A landscape with many valleys, sampled at points; each row gives a point and its height.
A ball rolls from a point to whichever of its 2 nearest points has the largest drop for the distance, and stops where none of them is lower. Distance is the straight distance between rows; heights are no part of it.
gekel: [183  97 145  80 180  84 134 100 106 142 184  49 132  93 143  61 116 110
 105 132 161 157 116  93 103 121 124 160 130 151 173 113 145 137]  h=327
Sime: [133 150 168 111 189 125 107 112 138 104 119 149 129 151  84 159 126  99
 132 143 116 142 109  95 126 138 205 127 134  65 161 137  79 147]  h=578
gofi: [162 121 135 112 121 104 149 107 139  86 140 130 147 151 154  64 188 177
 146 137 115  83 178  98 166 139 110 106 151 120 149  98 148 155]  h=277
mopum: [169 119 152 102 162  82 148 108 113 135 148 119 119 124  94 127 162 143
 180 132 127 107  97 105  89 102 124  99 148  94 141 121  91 127]  h=567
Faken: [111 107 135 126 151  96 128  98  77  91 167  73 182 120 149  80  99  86
 135  91 142 119 173 107 130 181 122 220 135 169 147 141 177  99]  h=653
daf: [114  94 138 144 103 133  81  87 145 135 172  60 134  58  97 133 109  72
 134 156 135 137  87 117 120 116  86 136 118 118 133  88 123  56]  h=656
ret: [ 77 118  99 136 132 169 129 156 124  95 106 173 103 158 204 162 126 120
 124 148 156 135  97 124 126 142  86 144 136 108  68 157 123 167]  h=456
zorem: [ 72 151 149 120 108 108 110 154 146 124 129 115 147  86 153 155 100 132
 143 150  85 129 151 124 183 131 143 110 103 140 114 123 109 136]  h=634
Mito: [109 112 134 134 136 198 118 176 120 124  85 194 103 188 162 189 144 127
 108 143 143 153 126 161 152 122 102 127 136 100  99 159 108 177]  h=492
babi: [138 151 176 101 136  82 151 147 186 140 110 141 117  91 122  97 155 178
 153 147 119 106 131 115 138  91 128  64 169 113 145  98  76 156]  h=631
daku: [127 131 154 119 106 136  87  74 161 131 162  71 113  36  71 152 122 100
 104 150 100 170  97 150 130 118 136 114  98 105 154 108 130  66]  h=682
fogi: [124 128  99 127 142 114 118 110 113 114 130  83 161 133 138 107 121 121
 137 145  98 104 148 134 162 159 154 176  85 155 166 155 151 108]  h=334
Dok: [103 130 123 106 119 159 144 141  89  91 139 136 170 153 199 106 149 140
 120 106 115 128 194 107 161 170 144 152  81 153 142 116 205 150]  h=562
kuv: [160 134 156 124 168 128 121 156 101 106 104 144 154 195 105 124 126 159
 139 158  95 119 147 122 147 148 167 148 129 106 168 145 101 162]  h=867
fuma: [162 122 149 110 145 116 108  62 152 139 156  68 130  52 103 131 116 113
 124 132  79 174 108 120 148 102 143 115 125 107 191 111 114 115]  h=705
Bub: [ 98 137 152 121 107 112 132 153 184 155 100 146  94 104 112 123 142 136
 168 170 138 104 106 126 136 104  93  65 153 112 101  96  82 123]  h=663
doket: [122 176  64 126 108 169 130 105 140 151 111 123  93 132 140 154 118 148
  67 101  85 156 169 153 158 126 140 143  47 142 152 148 189 115]  h=427
Lus: [173 153 108 125 169 137 139 120 127 117 123 130 105 177 108 127 125 102
 115 162 152 136 100 127 115 121 155 106 101 102 122 147 119 140]  h=654
pir: [131 135 129 123 138 141 170 130 145 130 121 174 107 152 179 128 174 163
 105 143 134 144 139 132 130 110 113  80 101 119 115 125 151 190]  h=460
gav: [171 114 104 150 123 139 139 101  90 149 141 115 121 154 120 133 130 128
 116  94 109 155 119 128 118 121 154 131  84 158 154 107 166 131]  h=635
milu: [151 109 157 107 162  99 143 114  90 110 143 123 148 109  74 157 127 123
 161 130  80 146 104 110 123 148 152 136 147 114 158 133  91 116]  h=536
tor: [157 144 106 145 115 119 186  74 152 142 119 155 110  73  95 160 146 145
  89 105  77 162 115 119  99  86 122 107 103 125 154 100 132 138]  h=617
subom: [131 146 120 140  98 133 167  82 172 160 129 119 119  87  97 123 129 124
  88 159 130 133 105 134  78  54 124  99 105 105 135 100 118 144]  h=652
fesug: [123 118 122  98 170 112 169 179 101 131 144 167  95 173 208 136 156 167
 156 139 124 149 112  92  73 161 112 111 129 104  94 153 137 173]  h=373
zeri: [160 110  78 179  76 150 163 113 165 183 141 129 183  69 111 136 148 148
  91  92 124 114 152 175 137  72  88  84 146 166 121 108 167 106]  h=238
fopar: [148 132 147 120 101 117 157  78 162 125 144  78 163  72 109 101 126 144
 108  98  97 131 172 173 161  87 110 120  82 158 194 139 170  91]  h=374
tov: [116 155 103 129 109 187 120 145 151 122 114 132 110 165 148 134 132 113
  87 148 198 134 112 140 139 114 136  92 107 116  73 129 116 153]  h=586
nelit: [144 125 126 128 122 108 149 117 103  94 164 132 145 157 186  47 179 167
 158 109 152  97 179  66 111 166 124 129 130 128 129  92 193 134]  h=210
Niki: [ 98 118 154 126 134 155 129 174  89 106  90 208 139 151 141 191 158 157
 127 126  95 179 133 180 145 156 120 134 112 130 127 158 115 158]  h=522
lituf: [ 98 134  58 128  55 148 139 154 179 163 127 143 167  89 161 158 129 119
  93 130 188 109 116 124 135 112  86  93 137 134  66 108 145 116]  h=273
Duda: [107 171 159 107 128 170  62 117 164 122 108 106 114 126  74 139 110 116
 110 164  99 133 142 169 180 130 185 114  85 103 148 132 116 100]  h=325
Rabu: [125 170  95 103 124 161 114 113 170 123  95 121 108 114 133 148 120 153
 117 143  74 146 148 161 186 117 161 114  66 114 156 146 153 112]  h=392
nup: [125  94 122 152 116  90 163  90  98 120 169 109 191 121 150  86 136  78
 136  84 183 124 163 105  99 163  92 197 129 172 150 106 196  78]  h=667
kupo: [140 109 199  88 146 112  79 119 144 112 109 108 108 146  93  70 133 133
 162 148 180  43 156 138 154  90 127 126 170  98 142 118 107 158]  h=552
toreg: [112 179 123 117 145 131 108 136 105 131 126  93  96 142 132 141 104 149
 118  93 101 138 147 135 154 164 157 164  33 168 146 177 168  86]  h=610
Tuv: [113 133 160 121 135 111  82  97 150 126 132  96  71 161  92 114 148 120
 163 153 196 105  89 162  77  84 119  96 162  77  91 158  80 112]  h=712
noze: [121 100 166 131 130 139 161 178 121 133 127 215 122 145 191 152 206 179
 126 142 147 175 145 159 141 129  94  94 142 132 100 119 151 182]  h=417
puvi: [141 110 136 138  94 109 135  78 140 171 143  94 144 112 103 123 169 112
 103 146 184 133 113 160  93  50  96 109 137 133 140 106 112 131]  h=687
vivud: [146 137 115 110 157 138 142 111 104 123 129 103 143 153 153  90 126 121
 118 151 108  92 135 100 130 130 161 151  92 126 158 126 136 164]  h=279
muni: [107 138  66 121  60 152 128 122 132 148 122 114 143 111 132 171 134 138
  92  90 122 123 161 166 169 129 124 133  68 161 124 143 179  88]  h=376
tugen: [134 154 142 136 136  85 121 120 124 140 139 121 128  75 109 170 128 135
 133  93  64 148 135 150 152 144 146  94  87 166 147 163 134  72]  h=702
zabaf: [ 79 159 125 183 166 137 118 132  95 100 134 146 109 149 135 146  74 109
 127 115 102 150 121 118 123 164 148 156 119 147  84 169 128 156]  h=655
gilon: [132 117 148 165 104 107 138 115 159 170 102 170 110 122  62 177 162 122
 134 121 139 145  99 142 122 118 119 107 165 121 128 113  83 112]  h=49
tiz: [115 126  73 146  82 161 142 150 181 182 113 137 117  84 111 155 145 138
 107 150 145 100  86 126 105 108  97  74 150 110  80 121 104 116]  h=149
tisi: [157 126 162 102 107 123 131  69 151 152 128 103 104 165 114  94 163 127
 131 137 167 110 138 170 112  42 123  94 148 103 155 110 107 163]  h=713
fulib: [130  92 119 125 127  85 158  84  87 158 178 105 127  87 144  63 138  88
 108  94 131 153 156 107 106 139  98 194 118 195 171  81 188  81]  h=685
gab: [ 86 118  72 153  78 144 143 147 124 109 125 143 179 126 158 164 100 105
 124  66 157 112 148 126 158 182  96 169 111 175  96 150 194  85]  h=451
dasu: [ 92 114  98 153  84 163 136 169 148 145 132 130 191  64 125 156 108  90
 115 113 172  90 128 137 133 119  83  89 151 160  60 112 109  59]  h=354
veful: [171 137 178  96 135  78 167 117 155 139 135 113 109 156 124  80 187 190
 143 115 133 109 149 125 114  99 130  68 149 122 153 117 103 162]  h=597
lileg: [ 94  96  76 141  99 154 174 186  99 158 139 145 149  98 193 146 134 147
 131 123 106 143 128 110 123 166  76 134 120 177  94 119 157 127]  h=446
gud: [129 141  73 142 107 127 143  95 133 156 131 128 106  47 124 153 124 113
  87  98  90 141  98 103 125 120 117 118 100 155 109  97 140 102]  h=581
Goveb: [113 153 145 116 148 150  74  85 101 114 140  60 117 113  98 133  99  95
 100 134 113 141 112 134 129 135 182 165  58 116 135 137 113  96]  h=232
Reguf: [137 176 171 107 186 165  85 153 152 100  97 149 102 187  85 136 115 110
 138 191 137 111 117 115 127 133 167 119 143  48 134 132  71 134]  h=547
tid: [ 87 105  83 155 103 145 172 173 111 131 140 144 197  90 160 149 129 107
 139 100 120  91 155 122 138 145  63 106 139 179  85 120 146  71]  h=407
Vodun: [109 124 159 142 155 100 126 139  97  89 141 104 169  91  87 130  88 131
 187 135  80 119 117 128 118 140 113 144 187 125 113 146  68 114]  h=510
Rin: [181  84 136 150 156 117 154  74 136 191 172  81 112  76 126 127 147 107
  95 130 136 197 110 128 100 100  85 130 118 140 198 135 167 125]  h=801
daba: [ 84 114 122 166  79 131  82 143 140 117  98 158 144 102  72 141 109  98
 122 152 166  96 127 193 154 111  86 146 160 148  79 128 103  98]  h=481
Bebos: [155 102  93 118 131 144 145  92  90 120 152  89 147 122 140  92 103 112
 124  68 147 125 132 126 130 138 140 174  79 178 164  92 204 104]  h=609
kor: [126 184 159 118 183 202  99 167 164 137  91 176 107 182 105 184 123 117
 116 167 122 158 133 102 157 134 168 119 108  55 163 120  91 137]  h=514
Bovi: [ 70 132  77 115  74 141 148 132 160 125 119 140 147 144 171 142 132 106
 131 126 217  74 118 112 105 122  82 120 145 108  56 134 134 119]  h=350
dige: [140 123  59 149  93 153  97  88 129 163 151  98 109  89  87 147 102 104
  73 116 145 150 101 115 118 134 134 157 107 131  88 110 143  90]  h=541
tagor: [149  89 172 136 126  97 122 109 111 148 154 102 155 116  93 123 167 114
 162 151 138 134 130 176 127  87 101 113 162 140 162 117 105 126]  h=710
dib: [107 159 112 165 110 146  66 124 117 146 110 127 103 148  76 204  83 104
  93 113 102 168  96 127  95 163 176 172 100 108 119 166 112  90]  h=698
rak: [100 151 178 118 150 110  95 136 141 117 124 135 134 112  97 138 113 135
 149 149  93 118 132 111 161 138 175 113 148 110 122 126  71 158]  h=606
dabut: [137 156 164 106 146 102 126 123 147 133 108 145 144  93  78 163 132 140
 121 119  86 159 126 165 151 125 187 101  89 123 183 147 109 116]  h=677
zovog: [143 135 101 133 133 106 163  72 129 147 138  90 129 122 157  76 139 113
 118 146 144 109 118 104  89  91 140 140 100 125 154 103 147 146]  h=347
Dadap: [190 124  94 160  77 148 119  91 142 139 107 133 120 152  88 152 139 134
  80 109 139 143 121 165 148  70 124 106 114 122 152 108 142 135]  h=686
fubu: [ 80 131 103 139 118 177 122 140 130 120 145 108 115 115 115 136  81  99
 120 145 167 110  93  93 116 164 131 142 106 116  58 124 138 119]  h=370
gotug: [ 88 164 166 114 127 113  61  99 104 107 119  97 126  88  88 165 122 117
 145 114  81 137 123 158 146 128 172 154  99 123 139 156  84  82]  h=134
sili: [ 67 137  90 144  88 166 106 157 150 112 119 154 103 122 148 159  96 120
 105 154 184 111  85 114 107 145  98 125 147  97  30 142 123 132]  h=410
Sir: [129 102 180  92 123  95  99 127 158 110 149  68 139 129 114  80 113 128
 174 162 174  60 116 121 123 103  93 110 182  89 110 144  85 125]  h=587
gebug: [153 115 140 131 160 119 133 108  78  99 161  82 137 216 128  79 118 112
 157 128 153 121 136 117 104 127 129 173 163 115 133 146 115 140]  h=771
laza: [181 121 130 170 102 149 125 110 113 117 111 158 119 195 133 126 162 127
 109 114 123 123 146 143 144 107 132 113 103 130 157 105 162 148]  h=660
Luni: [116 124 112 130  90 140 130 142 136 131 106 128 146 129 104 129 142 116
 126 125 185 122  99 180 123  97 125  83 147 142  79 126  91 133]  h=542
tefa: [104 138 132 122 161 143 125 144 131 143 132 151  98 110 149 186 112 148
 123 120  85 181 125 108 168 168 152 125  91 146 120 144 149 154]  h=324
Kele: [128 152 111 117 131 155 134 130  92 111 133 113 125 158 161 110 106 130
  99  70 128 135 173 114 156 155 153 171  39 181 142 117 198 118]  h=585
vop: [156  95 141 118 146  92 109 102 103 117 173  50 155  75 140 105  88  74
 126 117 143 155 108 136 129 127 121 146 104 161 158 132 146  93]  h=391
Luv: [127 124 124 137 133 114 100 130 113  61 123  81 173 142 141 102  74 135
 162 146 100  98 132 119 164 154 139 163 145 128 140 152 113 132]  h=378
Guto: [139 114 127 148 142  80 139 133 113 128 154 107 163  75 100 129 129 120
 144 139  86 114 130 147 158 143 106 110 113 169 141 135 124  73]  h=723
Nobi: [132 115 164 119  99 118  97 123 175 182  68 184 113  78  32 173 148  93
 123 118 129 159 105 180 125  92 146 113 177 114 177  98  87  81]  h=183
bedi: [174 137 141 129 135 103 155  70 132 139 171  63 136  52 115 108 120 154
 102  77  68 186 152 161 109 109 121 140  77 164 204 130 176  98]  h=328
bokos: [137 131  84 130 128 187 130 126 112 147 120 149  86 139 107 186 109 118
  84 110 113 146  91  92 133 148 147 136  86 115 100 120 139 137]  h=442
fato: [103 127 182 106 158 130 133 182 119  61 109 141 127 186 180 105 113 211
 139 145 105  86 148 114 102 154 101 151 217  73 114 190  81 217]  h=412
Dob: [ 97 155 147 120 135 115 116 166 147 127 106 167 142  89  94 191 108 122
 146 140  97 171  96 158 138 149 181  90 116 128 125 158 100 117]  h=651
gakir: [ 78 119 147 123 113 131 108 172 151 135  75 182 103  94 139 132 134 113
 171 155 114 115 142 162 169 115  85  93 173 155  96 113  99 140]  h=688
bidag: [110 138 104 118  87 180  73 151 118 144 105 146 134 144 102 191 105 124
  91 129 124 137 136 198 154 102 159 117  95 134  92 146 131 119]  h=734
tifup: [172  93 180 130 146 101 130  79 155 167 136 122 137 109  85 125 174 109
 129 150 114 176 132 182 115  62 122 112 161 113 218 134 119 146]  h=730
mazis: [130 111 135 122  93 131 153 128 130 111 116 162 143 129 128 111 177 151
 154 129 125 111 162 144 183 123  87 101 139 150 132  94 148 143]  h=330
Zave: [211 122 149 111 166 111 140 152 128 118 130 137 127 201 139  94 162 186
 130 152  95  90 164  73 114 164 159 122 146  95 172 142 120 171]  h=857
gopun: [148 115 116 176 129  92 176 114 166 158 154 111 154 102 152  87 171 115
 157 121 138  97 144 118 122 108  82  74 159 159 130 113 134  89]  h=761
notub: [116 158 107 125 130 143 132  84 162 158  91 167 127  88  59 170 147 117
  97 161 105 148 115 150 122  96 177 114 116  78 163 113 114 119]  h=743
voluv: [173 126 123 115 112  96 200 116 122 129 145 145  86 156 158  71 174 156
 131 115  90 146 130  94  83 147 120 100 132 119 137 108 146 142]  h=527
Zemoz: [128 132  78 136 116 167 114 150 139 168 113 168  88  94 147 212 131 151
  68  85  98 192 108 118 148 156 145 119  81 145 102 139 152 136]  h=387
Setum: [169  78  83 182  79 114 130  95 135 191 157  84 154  75 125 135 145 116
  72 104 192 119  91 114  93  94  82 138 148 158 116 106 133  87]  h=596
Kigag: [148 111  94 138  65 142 148  78 140 150 145 101 170  78 106 137 142 131
  79  75 109 122 148 183 145  90  95 130  98 167 147 138 181  84]  h=315
nedo: [172 115 128 112 137 107 137 131  98 100 163 113 168 134 184  14 136 142
 121  98 145 113 186  62 119 208 162 176 141 167 157  88 198 111]  h=278
katun: [121 122 140 120 113 165 140 153 107  97 128 164 154 206 222 119 148 144
 138 144 133 129 183 125 164 126 125 126 106 113 137 104 170 179]  h=537
fonab: [140 124 146 106 165  96 150 143  75 127 151 136 138 104 108 129 112 141
 157  89  31 153 135  70 110 194 157 153 144 146 142 130 118 117]  h=561
lik: [138 129  86 140 143 126 160 126  74 121 142 122 113 183 155  63 123 108
 120 108 173 131 134 108  97 170 128 189 108 173 124 116 173 122]  h=618
Mufe: [121 132  82 175 132 101  93 101  89 145 137 102 118 128 117 154  86 102
 121 117 100 160 106 148 102 142 146 194 101 160 146 156 148  80]  h=699
Rup: [128  74  99 178  96 147  86 105 121 168 171  58 149  44 122 163 105  81
  95 116 171 148  80 116  99 115  75 163 145 150 109 105 110  47]  h=628
vumes: [117 155 137  78 131 160  91 153 174 126  79 175  93 102 123 157 122 154
 125 152  97 164 148 184 209 102 149  99  99 109 163 122 136 135]  h=439
zozo: [113 117 140 122 151 109 152 152  93 112 141 130 142 148 179 114 130 162
 143 147  77 109 144  80 122 163 146 149 127 139 128 127 134 183]  h=336
meva: [116 117 147 149 122 133 118 139 114 128  96 132 143 168  89 149 123 140
 148 162 115 112 129 153 160 126 135 152  97 140 156 139 114 136]  h=877
Tetu: [165 116 131 110 132  91 143 164  91  99 170 114 189 102 190  49 130 163
 133 111  80 114 171  78 109 188 158 136 148 173 135 103 162 131]  h=329
lak: [109 138 138 116 156 131 115 115 114 102 154  78 116 134 102  98  81  85
 118 162 151 109 107  99 117 145 154 160 103 103  97 132 118 131]  h=312
Guni: [ 75 149 101 187 113 136  85 121 101 125 131 130 116 130 101 173  53  93
  96 135 116 145 105 140  96 142 141 177 124 142  79 164 134 116]  h=675
tige: [ 92 116 130 143 123 134 149 170 138 140  85 200 121 121  84 192 144 137
 153 124 112 151  94 133 123 139 116 107 172 122 101 136  66 129]  h=163
rud: [ 69 125 128 117 115 134 115 133 154  96 107 153 149 122 141 117 125 100
 169 153 186  57 133 142 144 106  97 115 167 108  75 120 127 136]  h=406
Dop: [179 108 128 116 151 104 151  79 124 183 155 110  94 105  90 142 139  93
 110 103 125 208  81  95  73 118 144 152 130 123 184 110 130 111]  h=820
vogo: [ 97 129 117 178  91 135 115 173  97 124  83 183 145 129 102 195 146 164
 119  92  92 157 120 175 125 152 121 150 126 160 111 172 109 123]  h=546
vinos: [156 128 150 129 130  95 175 133 134 141 141 160 129 155 136 113 184 156
 155 127  86 146 130 113 112 124 165  80 144 128 161 107 123 164]  h=563
Fuvas: [125 119 115 161 134 103 145 109 113 127 147 131 147 114 123 118 137 108
 146 137 140 102 125 116 124 116 102 115 136 156 105 125 132 106]  h=741
Fef: [159 123 136 112 130 114 150  98 156 172 144 127  98 109  81 160 160 129
 133 124 155 138  59 114  49  85 137  92 131  74 128 121  92 113]  h=604
depip: [162 145 115 121 106 187  94 121 149 147  80 158 107 156  79 166 121 104
  91 138 124 127 124 190 154  72 163 100 125 108 141 114 131 139]  h=711
sosip: [128 140  94 112 133  86 165 114 114 137 136 100 119 152 213  62 150 132
 149 119 153  97 125  88  65 124 139 124 125 138 117 114 141 142]  h=411
Nuvel: [143 131 173  81 138 112 113 154 178 144  72 181  68 174 106 120 151 126
 152 154 143 102 104 152 115  81 135  88 154  75 143 128  86 156]  h=732
Lusid: [147 129 185 115 152 109 130 115 185 161 125 157 116 104  48 156 151 116
 136 155 159 130  83 132  88  90 166  83 144  57 161 120  96 127]  h=639
zal: [138 120  77 117  91 124 193 146 117 153 131 137 104 128 168 115 140 133
 123 115 100 138 112 100  94 136  98 117 125 164 107  98 150 129]  h=485
Gutig: [114 115 134 122  92  94 167 112 150 120 130 109 176 170 166 109 135  98
 163  98 218  72 135 113 102 108 100 143 131 117 132 112 154 124]  h=459
sufa: [121 133 131 116  95 124 144  99 186 110 121 102 190  91 128  98 117 102
 120 106 158 102 164 159 182  89 125 108  95 159 169 107 168 113]  h=429
panu: [150 121 112 149 141 145 107  98 127 134 140  91  93 158  93 133 125 114
 143 145 193 141  78 129  92 110 129 121 133  91  98 136 105 112]  h=681
teve: [ 81 134 180 114  83 138  41 118 145 116 129  97 127  82  84 141 102 100
 143 140 112 121 141 195 165 118 157 116 112 132 125 115 115  86]  h=240
gom: [192 102 117 114 170 110 161  99  86 151 151 104  79 146 112  92 138 120
 147 111 133 168  91  91  71 148 140 169 125 139 165 111 121 127]  h=834
Kovi: [132 108  89 175  63 130  83 120 142 146 129 118 154  98  78 148 127  98
  66 127 194 109 105 154 139 124  99 126 158 126  74 131 109  96]  h=521
tuk: [130 110 151 138 124  79 123 102 137 137 141 100  99 169 133  98 165 130
 174 110 168  87 106 141 101 101  97  81 156 126 101 161 104 120]  h=742
Godo: [171 141  80 142 107 182 102  97 135 176 131 124  76 132  69 172 110  99
  50 122 156 150  78  99  94 135 170 134 116  79 103 116 127 114]  h=494
dunus: [115 118 125 189 113  96 142 181  81 133 128 165 156 126 127 165 122 147
 135 101  66 150 112 146  88 160 126 147 108 183 117 151 133 102]  h=571
funal: [108 118 116 119 166 119 158 155  67 128 143 130 119 105 128  87  96 154
 152 115  66 140 152  98 100 208 136 200 115 175 135 126 146 117]  h=579
soti: [160 139 196  86 165  88 107 159 152 114  77 173 110 184 104 111 150 136
 168 124 130 103 126 123 115 124 173 111 201  79 179 142  58 164]  h=755
Pifo: [ 84 179 138 140 177 155 101 161  96 108 123 120 111 165 126 164  95 152
 128 111  82 160 156 144 155 177 166 169  84 139 127 197 132 135]  h=633
mab: [123 152 146  94 170 168  88 164 148 117  85 181 108 170 151 189 121 144
 133 167  89 185 158 146 210 130 148 125 121  77 169 134 109 148]  h=479
zigo: [107 116  97 155  96 148 108 172 149 176  96 174 136  74  98 206 126 126
 107 136 103 123  91 146 125 141 110  94 179 120  74 132  85 105]  h=251
rotir: [102 148 191  96 175 135  76 181 142  74  82 164  83 180 154 114  89 168
 165 159 147  83 144 134 142 113 109 140 204  68 103 152  74 196]  h=480
mupi: [131 152 112 126 139 146 122 159 139 123 101 159 115 141 131 164 117 116
 132 154 131 167  98 151 141 127 166  86 123 111 113 137 103 155]  h=623
Vokun: [205 124 133  96 179 102 158 127  97 135 151 109 115 166 117  79 141 147
 130 128  99 133 136  65  94 185 178 154 133 113 178 127 132 155]  h=846
Vore: [135 139 164 101 171 140  94 167 133  82 108 153 100 223 212 110 139 163
 145 136 139  79 162 117 157 121 114 117 161  80 103 159 102 186]  h=516
luse: [127 112 170 129 118 129 159 179 124  98 131 188 148 103 180 104 196 192
 146 140  95 137 174 144 161 148  90  75 140 150 130  97 141 154]  h=375
zudiz: [ 59 134 110 151 102 140 106 137 131  88 109 141 168 116 122 135  88  90
 146 161 146  86 138 164 166 133 103 139 143 131  92 158 135 110]  h=447
Lizu: [126 151 136 116 147 162 122 150 158 123 109 153 103 199 206 123 157 139
 121 157 157 101 164 116 164  99 107  95 115  99 120 121 143 184]  h=503
Vozo: [156 110  66 191  78 121 115 145 123 175 141 113 157  67 110 144 121 109
  71 100 168 106 106 106 102 125  81 119 170 154  60 118  91  76]  h=560
Buki: [ 73 144 174 106 141 131 109 173 141  40 101 130 130 153 178  87  82 191
 178 143 157  65 147 131 131 110  79 151 213  86  96 156  79 191]  h=448
pek: [ 65 118 108 152 124 161 123 173 114  96 121 169 157 102 173 180 107 130
 130 114 121 133 114 147 155 152  79 125 141 151  60 164 127 131]  h=493
maveg: [107 109  95 126 153 127 162 135  71 140 147 139 117 112 149  53 114 112
 139  97 127 123 147 101 106 198 120 191 130 208 111 102 185 108]  h=598
zam: [115 123 166 134 149 128 158 181  88  75 127 166 131 192 175 124 111 180
 144 138  79 124 124  78  95 169 120 158 170  93 125 163 110 198]  h=377
zavem: [ 84 135 154 139 141 104 140 156 124  69 129 117 159 123 136  98  90 166
 180 156 129  78 134 103 136 136  86 138 193 123 102 146  77 153]  h=482
mekol: [104 120  62 122  90 137 139 139  86 139 141 149 132 115 166 134 103 115
 109  56 119 126 169 132 128 180 115 178  89 191 104 122 226  66]  h=483
dav: [179 124 149 107 139 109 113 111 120  90 146  62 154 185 140  77 139 145
 144 142 171  96 148 105 149 111 140 145 148 114 162 121  96 155]  h=756
Beki: [100 124 150  99 129 128 104 176 158 131  69 192  60 162 156 135 146 126
 169 171 141 128 128 161 150 109 109  99 193  99 106 132  95 174]  h=708
Dala: [115 147 136 113 156 109 133 130 126 108 131 122  97 192 148 108 164 162
 178 128 154  97 129 116 113 127 115  95 153 105  89 148 103 158]  h=764
vezu: [149 135 121 116 105 128 160 119 169 122 120 130 145 115 130  89 143 115
 112 121 178 116 134 176 144  72 124  60 122 153 125 116 144 144]  h=489
nes: [182 132 167  97 126 127 118 109 144 110 107  96 147 180 120  75 133 126
 126 157 158 106 164 163 161  70 151 107 136 119 187 100 110 165]  h=737
Serof: [109 113 117 140 115 122 128 123 122  83 135  95 179 173 154 103  83  94
 171 125 164  87 133 107 143 127 127 161 126 133 129 133 149 130]  h=418
Mozap: [115 147 157 141 149 135 122 117  92 107 131 121 117 223  95 116 121 140
 172 144 156 112 141 143 120 114 113 149 181 103 103 163  94 162]  h=781
nisa: [ 61 146 148 113 124 151 118 157 126  98 136  85 127 114 181 132  76 131
 130 146 112 148 134  83 174 173 136 146 105 133  98 134 113 157]  h=657
logi: [ 77 109  70 137 108 165 147 157 112 124 136 124 136 135 162 145  60 104
 119 100 167 127 116  98 130 163 110 172 117 154  68 140 171 122]  h=416
Nefi: [174 115 124 117 160  63 151 139  92 121 179 109 129 112 196  38 151 151
 153 116 115 103 137  77  63 146 137 119 167 161 124 101 143 121]  h=384
bukit: [180 114 121 104 163 115 168  83 121 152 176  71 124  60 126  63 100 131
 103 102 115 158 143 111 105  98 140 152  92 165 178 100 179 129]  h=250
Ratin: [133 151 136 116 183 130 126 155 133 134 121 157  94 156 151 158  93 129
 123 136  90 166 118  66 130 171 189 139 109 103 141 130 126 159]  h=260
nive: [133 145 107 137 105 138  97  99 155 153  95 160 120 115  61 214 135 109
  93 120  96 163  89 139 109 137 176 145 104  96 157 138 115  71]  h=720
ref: [140 145 191  90 175 134  64 172 142 122  83 163  68 157  83  85 112 140
 167 154 163  78 156 131 140  92 146 134 196  81 121 117  82 170]  h=517
rone: [183  86 122 164 138  96 172  72 161 162 173  87 124  92 149  76 177 134
 137 126 139 137 124 119 103  93  77 107 135 143 181 111 158 114]  h=782
Kitof: [109 134 124 145 145 115 145 145  68  66 149 118 159 167 143  70 108 125
 138 111 133 136 171 107 133 198 134 191 115 164 121 146 165 126]  h=637
zilo: [124 132 118 101 207 155 144 160 108 141 127 171  57 182 203 146 118 131
 136 141 111 158 108  70  98 166 146 153 126  83 114 138 132 176]  h=322

Call two points neighbours if one is among the 2 nearest of the other. Go from one point of each pair to the other, from neighbour to neighbour, staying as low as possible. Name the highest point that can't be avoided.
Rabu and bukit | doket
gilon and Buki | Gutig
tiz and gilon | zigo
zeri and bukit | fopar
vivud and nelit | sosip

Where does a ball stop that starts at each point below?
fulib | nelit
dib | nelit
kuv | mupi
